Each row is a point on a landscape with many valleys, with its height.
From any point a ball rolls to the lowest of the 2 points nearest to it. It stops when none of these is lower. Distance is the straight distance between rows; heights are no part of it.
<678> height 6.89: [ 82 156  62 177 118 133 100 108 115 170 154  88 102 123  98 128 150 200
 130 151 129 152 143 104 165 106 122 156 109 108 148 100 120 218 182 117
 115  87 136 104 184 104 139  90 191 125 124 122 133 141 136 124 151 149
 151  94 126 132 163 109  88  98]
<912> height 6.35: [184 101 172 108 102 113 143 154 102  95 124 152 124 112 141 108  74 106
 146 105 182 127 191 193 140 178  84 138  87 166  92 163 135 101 151 110
 165 170  99 176  91 157 198 128 101 115 120 180 101  84 173 157  97  92
  65 156 175 150 101 149 148 156]
<180> height 5.64: [119 153 118 160  84 123  90 118 129  74 123 136 170 140 115 161 160 150
  97 116 140 121 169 136 143 136 113  82 166  89 120 129 133 101 129 123
 132 175 178 163 136 141 181 161 126 132 140 164 133 114 143 155 131 111
 109 104 141 132 139 151 104  74]
<556> height 4.62: [142 123 224 143 126 135 143 121 150 191 149 100  75 119 149 126 104  78
 149 167 142 139 102 114 138 149 123 166 113 149 128 158 134 128 124  88
 139 106 132 163 103 100 110 114 153 139 111 112 158 148 115  95 142 172
 107 150  85  98 108 118 125 163]
<993> height 6.70: [155 142 183 146  94 109 118 155 152 113 166  93 146 101 118 102 166  90
 142  60 128 162 207 101 169 190 175 137 172 127 140 146 146  98 149 142
 168 171 120 122 117 130 178 187 127 111 137 153 108  72 170 176 107  62
  44 160 127 157 134 143 111 114]
<523> height 3.65: [177 119 202 119 136 114 134 138 146  90 194  89  93 106 142  92 126 115
 112 149 165 129 138 180 143 201  87 122 144 141 135 172 118 136 139 119
 150 168 121 142 140 141 161 123 146 105 121 171 132 114 145 150  85 136
 102 166 141 152  92 140 117 122]
<18> height 3.74: [157 115 104 123 154 145 189 151 105  53 122 122 143 135 137 104  89 153
  96  82 153 112 140 184 107 180 101 118 130  97 116 157 116  84 123 139
 123 148 112 134 116 137 126 114 112  93 104 135 120  96 136 137  66  73
 101 121 175 123 102 160 148 128]
<142> height 2.80: [166 105 207  61 127 128 172 119 146 163 170 111  70 166 180  96 141  97
 134 136 123 114  76 161 118 144  95 154 116 139 104 134 123 113 101 120
 139 148  85 162  94 113  93  99 102 114  92 122 136 139 104 118 125 163
 148 134 102 160  88 133 178 148]
<580> height 4.24: [146 150 134 143  96 115 116 160  94  63  72 119 182  92 100 157  94 112
 124 105 165 135 184 137 176 172 128 122 101 139 133 151 138 100 140 135
 106 121 167 112 129 138 171 152 140 137 158 151  99 107 189 114  91  72
  68 147 142 111 140 145 120 115]
<892> height 4.94: [166 125 249 149 106 127 117 122 139 166 141 110 107 110 131 131  96  56
 155 143 149 164 131 109 170 182 137 161 133 154 138 172 147 106 134 116
 140 118 155 170 101 113 146 143 147 144 127 120 134 131 140 111 133 140
  65 148 108 101 111 126 122 150]
<169> height 3.39: [ 73 155 137 120 121 138 162 132  88 199 113  73  60 141 145  99 102 157
 124 187 110 115 102 151 131 102 132 121  45 181 119 178 154 184 159 122
 125 114  73 107 178 169  69  42 155  95  88 104 152 185  56  90 137 130
 183 122 125 123 103  89 120 172]
<515> height 4.13: [133 136  78 179 122 142 166 166  92  91 127  94 135  88  96 131  88 197
 116  91 145 137 149 148 154 158 125 156 125  96 167 124 125 148 143 126
  79  86 148  68 166  63 150 106 173 103 149 111 110 112 165 117 100  81
 120 146 148 107 169 134 124 110]
<930> height 2.04: [161 112 174 118 119 138 137  85 140 186 167 140 109 137 145 125 125 127
 122 123 117  75  72 135  58 152 133 155 135 103  71 172 102  82  22  99
 129 108 132 103  94 150 108 171 107 109  96 135 158 114 106 105 107 131
 166  85 110 128 112 126 173 169]
<676> height 4.12: [143 114 114 143 128 132 155 120  71  78 111 133 131 122 119 129  64 163
 109 118 155  99 109 181 109 154  91 126  99 111 124 159 140  99 101 132
 115 114 140 106 106 135 131 106 127  92 116 126 127 129 132 111  73 107
 139 119 146 107 123 148 149 142]
<231> height 3.33: [ 94 109  82 161  72 133 105  96  28  70  97 134 115  98  97 123  83 221
 132 103 172  91 126 182 151 133  95 105  83 121 129 147 188 135 149 138
 126 127 159 129 110  85 178  70 128  72 105 155 109 142 137 119 101 111
 154 103 150 125 165 155 141 113]
<773> height 3.98: [130 146 121 160  75 124 114 146  42  69  83 122 151  79 104 129  67 149
 123  85 164 103 179 141 188 158 130 124  72 143 135 149 154  97 134 122
 129 108 162 113 103 106 196 125 147 112 137 151 100 130 178  98  88  71
  87 146 135 107 156 153 135 131]
<561> height 4.54: [128 109 159  88  81 121 113 152  88  90 105 147 169 126 118  93 120  72
 165  77 123 130 197 114 160 175 179 104 137 147  90 135 134  73  86 154
 161 163 128 152 100 162 174 195  96 158 119 155  87 106 152 114 112  58
  48 160 119 147 129 173 145 110]
<488> height 3.92: [ 83 153  93 143 142 171 151 126 163 168 131  84 104 146 143 136 155 144
 111 146  94 105  79 112  83 115 157 138 128 128 156 133 112 166  84 120
 120  87 106  61 149 136  66 114 143 109 113  89 154 168  95  93 141 137
 180 128 127 138 139 109  98 181]
<797> height 6.16: [124 109 153 147  86 134 116  93  91 130 108 145 114 146 122 150  91 144
 157  82 131 110 136 136 157 128 133 134 117 118 122 145 178 102 119 137
 135 112 169 173  64 106 165 113 135 123 116 116 136 124 136 107 131 131
 125 123 104  92 146 158 141 108]
<297> height 7.15: [155 130 114 119 169 125 166 169 163 129 155 125 144 146 145 114 152 112
 139  66 106 154 128 109 140 147 152 146 165 119 140 110 124 111 172 143
 134 151 112 160  99 102 132 117 128  87 114  81 119  95 141 173 126 119
  86 143 148 126 115 141 123 111]
<605> height 7.03: [150 142 112 136 153 123 144 171 192 131 170 108 140 131 127 111 204 116
 122  52  95 160 133  80 135 182 158 131 201  97 136 109 114  92 180 166
 145 199 112 174  95  92 157 135 111  88 111 108 124  78 147 197 113  95
  74 140 147 149 117 152  98 112]
<179> height 6.69: [108 162 122 158 139 109 114 118 131 158 124  90 114 124 120 118 136 131
 129 208 155 163 161 116 157  79 113 134  70 151  99 134  99 197 196  84
 143 119 118 129 169 172 123  83 177 138 132 137 134 151 110 132 156 171
 140  86 146 105 102  74 110 131]
<883> height 6.47: [125 145 110 169 105 183 159 117 110 121 110 106 130 154 115 156 119 185
 122  58 130 115 126 134  96 169 144 125 146  78 122 172 134  72 127 134
 115 145 171 173  63 100 144 112 116  93  84 113 154 106 134 127 106  84
 111  88 146  95 121 180 107 126]
<277> height 3.76: [129 120  74 183 126 138 170 154  92  87 101 110 146 100  95 131  71 176
 130  62 123 106 162 119 119 166 151 141 116 103 154 125 113  96  98 120
 103  84 153  58 132  90 149 131 150 115 155 101 114 113 167  95  84  53
 112 140 162  95 156 149 126 136]
<1009> height 3.80: [ 65 164  95 150 112 124 134 111 103 205  97  98  92 142 110 119 112 200
 144 164 120 129 119 130 140  71 147 136  57 164 123 152 140 236 156 120
 126  81  78 110 177 172  91  42 159 118  98 105 135 172 103  92 160 140
 174 106 154 121 111  89 122 162]
<1036> height 6.88: [155 128 132 140 123  97 131 168 190 121 149  94 155 106 120 119 206 111
 141  49 108 151 173  88 136 183 193 123 204 113 121 120 114  76 147 180
 146 219 107 144 108 120 165 189  92 110 127 149 123  57 170 186  87  63
  60 148 146 165 126 159  97 125]
<328> height 2.66: [ 98  96  51 158 104 126 129 104  56 123 117 158 115 153  94 133  83 206
 125 102 128  80 103 168 104 114 121 134 105  99 135 112 168 158  80 139
 141  82 119  68 143 111 131 111 128  84 118 102 121 126 122 122 104 106
 198 104 151 149 163 125 158 121]
<348> height 6.15: [138 117  86  88 129 139 140 113 126 144  78 211 169 172 113 145  71 135
 136 106 122 136 125 149  70  72 117 125 136 110  81 139 144  84 133 133
 137 111 116 172  67 164 154 126  72 130 132 123 121  91 133 139 148 106
 118  78 170 103 118 122 149 128]
<133> height 7.92: [120 120 130 116 168 159 103 141 164 171 147 109 108 114 145 140 199  72
 142 125 100 182 127  42 135 104 179 155 164 132 192  64 142 139 159 143
 114 112 131 125 135  78  78 133 136 185 145  99 125 144  99 127 158 155
 106 163  47 113 150 101 104 140]
<807> height 4.46: [138 132 119 136 143 118 135 151  97  62 134  97 141  73  86 143  93 153
 104 144 152 145 135 141 186 166  97 143 121 154 175 120 118 165 156 144
  75 100 158  86 177  83 133 120 175 133 159 127  98 150 179 100 107 118
 114 175 116 125 169 118 100  97]
<444> height 0.82: [193 110 154  68 157 123 174 129 161 167 173 163 130 143 157  93 125 103
 132  92  95  95  82 120  62 147 126 161 135 109  59 140  86  70  53 127
 127 129  90 121  70 139 106 164  81 113 105 110 134 100 118 125 118 113
 147  95 136 136 103 128 187 173]
<2> height 2.38: [ 69 153  72 124 148 137 107 112 146 140 138  94 124 155 139 134 197 129
  96 190  93 142 128  83 122  86 150 112 133 133 132  97 101 179 143 147
 127 151 111 125 178 158  76 113 141 135 126 111 148 179  83 114 175 160
 172 120 123 146 155  86 103 132]
<809> height 5.81: [110 140 136 183  90 121  81 115 129 128 149 124 147 121 116 157 154 138
 125 116 125 139 174 102 161 125 138 120 161 107 156 111 151 125 146 113
 138 132 188 143 136 106 178 158 159 140 143 139 133 112 140 151 141 119
 101 117 117 118 147 127  99  85]
<633> height 3.38: [105 140 164 195 108 131  95  69 182 204 139 126 106 110 132 158 129 114
 143 181 135  99 100  89  96 144 152 143 135 109 126 134 116 138  83  85
 167  83 172 111 151 140 123 164 145 154 123 152 165 129 118  87 129 159
 137  93 123 119 114 139  99 182]
<119> height 5.51: [152 120 158 137 144 106 146 142 165 147 126 152 151 104 138 138  96  82
 166 116 124 128 124  95 104 132 159 151 155 126 128 138 104 100  91 115
 131 104 136  91 129 135 110 190 131 147 156 108 120 117 140 121 122 122
 110 143 124 104 116 130 122 150]
<832> height 4.70: [120 118 133 136 136 130 119 137 105  85  97 126 160  87 108 179  91 128
 133 143 130 142 121 122 171 136 131 151 126 157 172 110 119 158 131 150
  77  79 165 102 150 112 112 132 145 173 162  97 103 149 168  86 130 132
 129 172 105 107 155 114 117  99]
<587> height 1.96: [193 100 145  91 163 113 177 146 180 122 159 151 134 127 154  75 124 103
 146  69  98  98 109  93  67 182 154 140 161 111  71 143  63  62  44 153
 120 151  97 100  95 146 123 195  89 129 126 122 132  86 141 121  91  70
 108 111 149 138 100 145 165 176]
<191> height 3.20: [172 107 178 119 143 118 163 147 149  63 161 100 117 115 148  93 125 126
 109 105 157 113 146 174 135 202 108 124 158 112 128 171 100 100 120 146
 139 171 124 137 123 135 149 138 125 103 109 155 133  83 157 137  69  96
  87 152 157 141  96 160 140 125]
<559> height 5.06: [142  98 112  89 155 106 158 136 106  58 123 166 140 147 130 114 109 115
 103 166 133 121 123 203 115 142  62 120 113 142 133 122 123 136 124 160
 146 155  99 120 159 146 118 117 111 115 128 160 114 125 124 157  97 149
 158 153 161 177 121 124 166 124]
<891> height 6.01: [157 120 105  67 147 116 126 130 159 173 113 215 167 146 135 128 101  90
 164 110 115 147 118 120  79  63 126 120 156 124  71 129 130  78 134 119
 137 129 104 165  80 171 146 170  70 145 143 117 118  83 119 173 163 119
 122  88 151 125 100 134 151 139]
<466> height 5.78: [106 178  95 172  83 119  71  97 106  86  72 122 169 117  86 187 154 203
  98 131 166 130 169 151 159 134  91  90 130 107 129 119 139 135 175 121
  92 161 190 164 156 120 187 116 139 134 133 173 132 119 175 135 128 116
 111  87 154 120 143 123  95  65]
<186> height 5.88: [118 168 120 176 107 121  66  74 110  90 111  92 133 115  75 155 155 179
  82 184 176 135 127 158 161 144  69  90 110 115 124 147 134 152 170 131
 102 153 189 157 164 139 168  78 155 124 122 183 159 155 124 126 109 147
 124  82 154 131 128 128  79  81]
<309> height 3.37: [131 126 182  39 149 114 163 112 153 192 130 140  94 177 172 108 142  86
 129 164 104 120  91 152 111  87 104 142  85 158 103 121 131 117 129 111
 145 144  53 164 106 143  73 100  96 141 110 133 143 155  89 114 169 188
 163 148 104 153  91 113 171 136]
<1002> height 3.62: [108 124  83 154  80 143 124 142  38  58 104 125 136  95 105 117  90 206
 118  74 167 119 164 172 177 149 106 113 107 120 136 137 175 123 174 115
 114 127 153 124 131  57 194  83 150  94 126 158  82 124 158 137 120  84
 122 124 133 115 178 145 137 103]
<517> height 7.99: [134 109 152 127 147 159 113 132 153 195 119 127 116 121 140 158 143  81
 171  96 107 164 122  63 148  97 200 174 156 128 192  89 163 110 136 125
 109  82 149 112 118  93  99 140 137 186 146  87 120 135 115 108 158 144
 106 162  65  94 161 109 131 128]
<737> height 3.69: [120 143 166 194 101 119 103  90 155 150 112 128 113  88 108 167  99 125
 133 162 152  93 107 107 135 151 136 141 126 118 147 148 133 137  87 109
 134  77 196  99 139 136 143 151 156 151 136 138 156 133 154  82 109 129
 135 114 124 108 121 152 106 157]
<699> height 7.43: [122 112  90  91 168 142 193 170 146 130 141 144 130 159 152 110 147 120
 116  87  82 117  85 122 120 104 148 147 127 121 152  91 139 137 113 145
 107 121  76 103 101  96  78 101 110 104 122  57 122 144 110 127 154 147
 163 149 111 134 152 133 150 130]
<387> height 6.31: [131 135  71 139 136 163 149 130 147 142  98 158 158 179 121 157 118 169
 139  83 109 120 120 127  70 116 138 122 146  93 112 147 116  95 123 115
 119 128 154 150  78 143 138 128 100 101 111 101 146 115 135 141 133 111
 132  81 169 106 117 152 118 126]
<1015> height 5.48: [133 132 125 112 125 119 123 137 132  72 101 156 178 142 127 157 151 118
 118 108 129 150 166 144 129 128 116  85 175 112 115 118 119  96 144 157
 126 177 165 182 131 142 147 155 100 142 138 156 115 106 152 159 126 117
 102 131 143 128 124 149 125  72]
<674> height 6.44: [ 97 158  43 129 153 122  67 123 117 160 108 136 164 145 109 138 153 190
 142 168 138 170 155 117 140  43 122 126 113 142 136  82  95 216 184 100
  93 106 109 132 159 171 132 102 136 140 171 114 122 127 139 159 177 145
 119  93 168 121 120  62 125  99]
<1004> height 3.82: [162 102 211 101 104 120 124 113 136 130 119 143 127 142 152 134 129  60
 142 133 140 113 116 110 141 145 146 110 151 109 114 127 144  78  51 155
 128 146 166 154  94 126 131 175  92 187 140 146 121 133 137  82 147 147
 121 143  67 124 140 153 148 115]
<565> height 4.77: [121 114 115 107 147 109 138 129 119 119 112 171 145 153 132 140  97 121
 124 158 120 130 113 160 112  82  98 124 117 145 132 122 132 147 125 123
 128 104  98 117 138 146 107 133 120 131 146 116 126 133 113 145 144 155
 147 133 141 132 121 110 155 124]
<322> height 2.85: [138 138 169 139 126 128 125  92 183 214 162 130 114 123 151 132 134  99
 144 165 126  98  78 102  69 127 139 146 134 124  88 151  94 117  64  71
 153 105 118 102 126 146 107 174 127 126 112 140 166 134  99 125 147 162
 148 100 117 125  99 116 128 188]
<242> height 4.25: [139 116 192  92  79 131 105 120  96  99 108 142 152 138 136 112 112  68
 146 106 126 112 158 111 158 162 152  93 137 124  83 144 143  57  58 151
 149 152 166 172  83 155 177 182  90 174 120 159 101 122 149  92 139  89
  84 144  98 126 139 173 137 102]
<68> height 3.83: [128 109 183 122 114 104 104 135 156 125 181  98  62 105 149 107 151  67
 122 172 120 112 131 139 135 125 113 127 129 163 134 113 117 159 131  99
 174 130  84 114 180 117 116 146 161 116 137 141 140 172  98 138 135 192
 166 154  64 158 123 111 131 128]
<890> height 3.47: [ 85 149  74 151 133 161 149 117 104 159 129  93  91 154 109 127 132 206
 113 138 121 109  82 144  88 140 140 128 110 115 158 162 142 180 104 142
 100  91 134  72 153 133  78  80 150  78  90  94 143 148  96 116 109 123
 191 112 143 144 133 140 117 135]
<1007> height 3.19: [ 94 147 129 141 136 133 109 116 162 141 176  76  76 135 156 104 184  79
  95 195 113 133 124  91 113 114 140 120 128 118 120 117  94 151 133 117
 170 151 102 119 172 141  93 134 151 115 116 129 153 162  67 123 138 177
 169 118 104 159 119 103 112 155]
<317> height 4.26: [129 111 220 116 125 118 110 126 160 174 148 108  77 117 163 112 136  52
 153 174 131 133 120 117 147 110 126 150 114 167 124 116 126 139 139  85
 161 126  96 155 140 120 103 132 141 155 127 130 145 163 100 121 161 199
 134 163  59 131 110 105 135 142]
<966> height 6.79: [ 89 151 107 182 131 124  98  96 119 165 136  85 105 130  96 124 145 163
 130 183 142 168 164  88 176  94 128 136  85 129 121 125 115 204 202 129
 132 105 148 145 167 134 138  63 183 138 104 132 149 150 111 120 162 169
 141  85 121 106 134  92  95 117]
<217> height 6.02: [121 165 107 158 131 121  80 117 162 108 129 103 167 116  95 152 191 128
  98 184 149 177 163  82 131 148 104  95 162 107 130  88  82 145 183 125
 117 152 184 139 187 124 144 149 159 158 166 160 124 126 146 158 123 132
 102 119 146 122 139 107  61  80]
<126> height 3.29: [128 111 171 130 110 128 118 106 165 132 120 132 106 140 148 154 152  88
 125 152 117  97  98 116 116 116 143 119 153  98 140 108 137 109  70 136
 124 122 147 121 136 122 100 169 117 168 141 136 149 155 113  87 149 170
 153 133  64 134 149 140 135 118]
<369> height 7.25: [136 135  83 101 160 138 179 163 140  92 134 136 150 158 136 121 147 159
 100  71 117 157 128 151 131 140 114 119 161 107 131 117 128 114 179 138
 125 168 115 173 111 101 132  87 116  66 107  99 114  93 139 169 128 112
 111 131 172 135 113 144 127  89]
<803> height 5.99: [156 164 160 164  98 121  84 111 108  48 121 107 131  98 111 143 121 147
  77 162 186 108 141 187 158 168  63  80 111 127 116 172 148 109 139 115
 112 166 179 148 130 156 190 117 134 116 135 203 135 132 137 138  93 128
 110 116 159 147 110 155  99 104]
<681> height 3.79: [110 137 163  70 127 125 166 125 118 182 135 103  70 173 163 108 125 107
 119 176 109 128 102 163 126 104 107 132  65 171 114 152 147 145 150 108
 134 142  62 141 135 146  73  60 132 104  95 114 150 176  55 110 161 170
 173 133 109 144  99 107 148 145]
<202> height 3.05: [ 90  95  85 152  82 130  96  85  36  82 107 157 109 130 106 136  88 199
 130 106 136  83 121 177 143 122 114 116 100 118 140 114 189 145 102 144
 143 119 153 111 136  93 162 101 136  91 110 137 117 145 130 116 121 128
 188 116 118 143 177 145 159  92]
<841> height 4.07: [151 135 185 166 132 140 125 127 148 100 208  60  72  97 119  88 133 110
  77 174 157 141 126 135 147 193  96 112 149 118 150 156 115 144 143 114
 140 137 145 117 157 105 136 118 181  98 120 157 147 132 122 126  98 146
 105 138 110 138 112 127  91 131]
<820> height 2.73: [165  94  99 114 146 121 182 145 131  85 117 163 153 140 139  84  97 113
 132  62 106  96 141 116  71 173 150 123 140 103  76 137  83  60  65 152
 131 139 106 112 100 155 129 188 101 120 139 122 124 104 143 114  78  56
  90 106 161 121 113 160 150 143]
<558> height 5.27: [138 134 201 157 129 122 109 122 179 181 139 118 128  93 140 142 110  46
 164 165 135 161 128  71 132 149 172 140 162 139 138 134 122 112 119 111
 145 108 159 118 140 124 125 187 142 163 157 123 129 121 122 122 144 139
  79 136 102 110 117 119 107 158]
<478> height 1.46: [ 87 134  91  73 149 126 101 116 141 127 126 123 128 180 144 128 218 113
 100 166  90 154 122 111 137  74 133  95 144 127 140  74 125 162 156 161
 116 179 112 173 150 136  68 104 118 142 119 127 144 176  78 139 176 176
 165 133  99 151 146 114 123  82]
<170> height 5.97: [125 112 132 152 106 127 115 131 106 106 149 135 135 126 128 135 118 134
 136  75 112 122 166 120 160 130 148 134 153 116 154 110 153 113 127 119
 142 126 164 129 113  91 163 142 159 114 134 119 121 111 136 139 138 119
 116 140  99 120 157 143 138  86]
<544> height 4.19: [117 122 139 151 108 125 122 109  76  67 110 108 105  91 103 146  87 164
 118 147 149 103  82 168 154 152  89 122  89 141 153 163 155 146 127 158
  89 112 170 109 122 102 125  89 142 103 109 128 142 168 125  91  90 150
 170 142 117 115 145 160 122 124]
<1033> height 4.27: [103 144 116 161 163 176 175 139 161 137 147  73 102 133 136 125 144 136
 100 150 101 130  91 103  93 156 149 147 153 116 183 140 103 150 112 129
 100  90 141  83 142  95  68 110 156 111 111  97 154 154 113  87 131 144
 147 131 116 116 130 126  88 169]
<57> height 6.50: [174 125 207 122  86 105 115 159 122 114 156 113 132 105 140 109 118  96
 147  94 169 145 196 150 171 187 133 134 122 151 100 182 141 105 133 111
 158 169 125 166 108 160 193 171 114 115 133 169 106  82 178 162 112  86
  56 168 148 147 110 144 133 128]
<432> height 4.51: [146 153 131 159 130 119 119 151 134 107  71 130 185  79 101 185  92 122
 145 151 152 143 142 110 159 148 143 141 135 138 158 125 111 131 129 134
  82  93 184  81 158 145 144 163 142 174 182 113  99 117 182 106 108  91
  91 141 143 106 133 118 106 114]
<6> height 6.99: [102 150  54 165 129 134 141 160 122 155 165  83 105 114 109 114 139 192
 122 138 125 137 125 136 139 102 130 157 117 118 160 107 113 209 145  94
 112  77 106  44 195  96 120 109 185  96 149  95 124 137 122 128 123 135
 157 122 144 138 159 106 111 126]
<706> height 6.22: [170  88 172  97 134 101 138 128 121 113 130 186 125 131 138 110  78  98
 154 145 160 138 157 201 115 133  63 131  97 177 103 144 137 116 168 116
 165 161  98 181 107 152 171 106  96 125 127 175 106  87 151 179 122 145
 115 156 165 159  79 125 156 147]
<894> height 2.05: [183  91 197  72 133 119 164 127 135 131 203 140  89 157 172  76 126 121
 130 101 114  96  90 167 109 159  95 161 126 124  84 129 104  91  73 126
 150 157  87 138  93 128 130 136  91  98  91 122 124 100 114 145  94 122
 143 116 141 165  95 141 210 147]
<712> height 6.57: [100 159  71 118 152  98 101 134 119 139 125 116 142 131 124 110 154 140
 124 207 142 164 166 122 139  54 105 115  93 158 106  92  93 207 181 100
 132 130  86 110 184 187 103 101 144 137 164 144 121 145 117 165 164 158
 149 106 164 137 113  56 129 120]
<137> height 3.34: [151 107  83 164 131 135 164 146 118 107 112 146 153 126 118 119  81 157
 129  59 116  87 146 117  81 163 159 135 125  93 113 142  96  77  67 114
 118 100 136  76 103 126 139 162 131 111 147 109 135 111 146 106  88  62
 116 120 161  92 135 144 130 147]
<431> height 5.86: [174  81 131  68 150  96 144 134 133 160 113 218 179 112 119 104  74  52
 184 120 114 133 127 114  83  91 115 107 158 153  62 119 132  80 122 134
 150 118  84 138 103 165 139 210  65 175 149 155  90  64 124 166 136  84
 118 125 128 122 102 122 179 158]
<469> height 3.81: [138 126 148  37 167 117 150 136 161 207 111 159 126 157 164 113 161  78
 152 148 114 147  90 106 119  41 143 124 116 171 108 103 145 122 162 113
 144 138  46 174  95 149  68 100  89 180 129 118 136 148  94 138 201 174
 139 153 106 114  90 114 161 135]
<148> height 3.10: [ 84 128  56 145 119 146 129 111  49 145 104 124  93 149  86 126 107 244
 121 118 140  95  70 177  88 135 120 117  88 100 146 165 180 189 100 175
  97  97 134  77 149 121  90  73 115  75  81  88 126 134  97 124  90 102
 194 111 166 145 146 146 139 126]
<991> height 6.32: [113 144 134 156  78 158 133 106  72  98  99 110 120 126 121 148  93 188
 131  63 161 122 138 154 147 149 108 116 121 112 109 182 174  92 164 131
 129 150 164 203  50  94 184  82 119  92  84 131 133 126 133 132 106 105
  98  99 134 102 133 175 126 118]
<476> height 5.29: [132  99 114  88 152 117 148 136 111  41  95 176 164 150 137 127 122 116
 112 126 123 125 144 177 122 134  83  94 148 129 115 113 119 104 124 179
 139 168 134 165 126 150 137 136  92 135 133 165 105 104 150 147 109 123
 124 146 162 146 122 140 154  97]
<107> height 7.73: [ 88 148  86 125 158 176  87 143 182 220 125 131 125 105 161 134 195  96
 158 133  87 141 100  36 119  48 212 143 134 153 152  88 116 143 119 103
 145  97  90  93 127 115  73 139 129 196 140  99 139 150 106 121 179 158
 157 133 100 103 146  99  79 216]
<74> height 7.35: [117 124  73  69 176 137 202 176 127 107 152 141 134 172 147  94 146 146
  95 110  92 142  87 150 131 125 123 125 131 126 151  98 132 156 150 163
 108 149  87 124 122 107  79  76 111  67 111  73 111 121 113 138 138 128
 148 147 153 144 132 131 146 114]
<41> height 6.10: [163 133 164 125 117  86 101 119 123  84 122 153 129 119 123 139 100 110
 123 170 168 134 163 199 144 141  56  98 102 162 107 150 136 127 164 108
 141 169 144 166 143 163 173 120 127 132 151 192 123 127 146 166 121 156
 113 134 164 145  88 132 125 111]
<174> height 3.96: [116 145 148 181 105 121  96  82 108 109 100 121 108  69  91 163  91 156
 125 157 161  84  70 143 143 139  97 131  84 134 150 163 148 159 113 138
 106  84 181  99 134 144 125 107 141 131 115 140 156 148 145  74  73 143
 159 115 135 116 117 150 122 144]
<816> height 7.82: [ 74 149 106 142 165 180  93 139 179 182 133  91 106  91 159 138 189  85
 131 161  94 166 139  23 129  76 199 153 146 148 178  72 101 153 147 117
 134  84 115  97 165  93  77 135 139 199 140 101 127 160 108 105 166 155
 132 151  79 117 169  82  76 200]
<116> height 5.71: [157  94 160  82 155  89 163 138 152 127 106 184 171 107 141 118  89  57
 172 132 121 125 118 121  99 125 128 123 152 141  92 128 110  98  92 141
 139 118 105 118 128 163 114 196  95 173 157 136 105 100 135 137 119 118
 123 153 128 122 111 131 161 148]
<353> height 6.17: [ 92 148  67 150 143 126  53 105 136 127 149 114 155 140  98 146 195 169
 104 160 120 174 161  76 137 101 122 110 161 106 145  69  90 177 183 121
 107 148 161 140 173 113 128 129 159 150 148 146 127 138 123 158 156 147
 132 107 118 136 160  91  81  78]
<988> height 4.48: [ 89 119 110  62 150 117 131 123 115 151  85 188 147 179 127 128 113 135
 118 167 104 132 111 163 100  32 111 124  87 174 132 109 151 160 141 137
 124 114  56 132 130 165  88  93  99 147 142 110 127 154  82 136 189 159
 159 129 135 141 125  76 163 132]
<697> height 6.30: [106 133  77 121 150 125  68 122 129 123 131 148 163 134 128 156 166 139
 144 151 120 155 142  99 136  66 140 116 151 137 146  75 109 175 167 120
 105 128 135 135 148 135 114 139 139 164 153 115 120 135 120 166 159 153
 131 124 107 120 133  99 119  82]
<815> height 7.53: [132 101  76 130 155 147 136 157 150 128 138 154 147 138 133 141 148 132
 136  66  73 109 102  88 103  94 169 149 150 106 156  74 125 111  85 131
 110 108 130  89  98  93 109 146 115 129 147  78 120 133 130 124 145 122
 164 136 103 125 171 140 130 127]
<535> height 7.64: [120 144  79 107 174 130 124 169 178 183 146 165 142 124 153 132 179  92
 146 105  83 124  77  68 103  70 186 143 155 137 152  93 116 125  92 116
 123 113  89  87 103 115  79 149 113 156 152  82 132 144 113 150 160 150
 163 136 100 122 135 114 102 178]
<716> height 4.20: [119 111 115  28 153 140 140 121 129 198  69 194 147 182 137 125 143 121
 119 149 103 128  91 138  91   4 126 115 102 165 126 110 165 135 133 139
 125 124  38 145 104 172  69 100  63 181 144 122 132 154  87 120 212 164
 157 128 111 134 122  89 181 129]
<459> height 2.53: [108 114 129 120 115 130  81 107 159 114 147 118  98 154 155 137 224  85
 105 163  99 124 114 111 131  92 136 102 167 100 157  64 134 129 110 157
 131 160 133 151 154  98 105 152 119 168 130 139 146 170  98 120 152 188
 168 136  44 157 159 125 128  94]

Call two points neighbours if one is among the 2 nearest of the other. Go from one point of each pair to the other, from neighbour to neighbour, staying as low as possible. Name the highest point that can't be avoided.
<309> and <328> -> <832>
<444> and <169> -> <681>
<191> and <309> -> <544>

For each start below, name the point where the ball stops.
<832> -> <444>
<174> -> <444>
<387> -> <478>
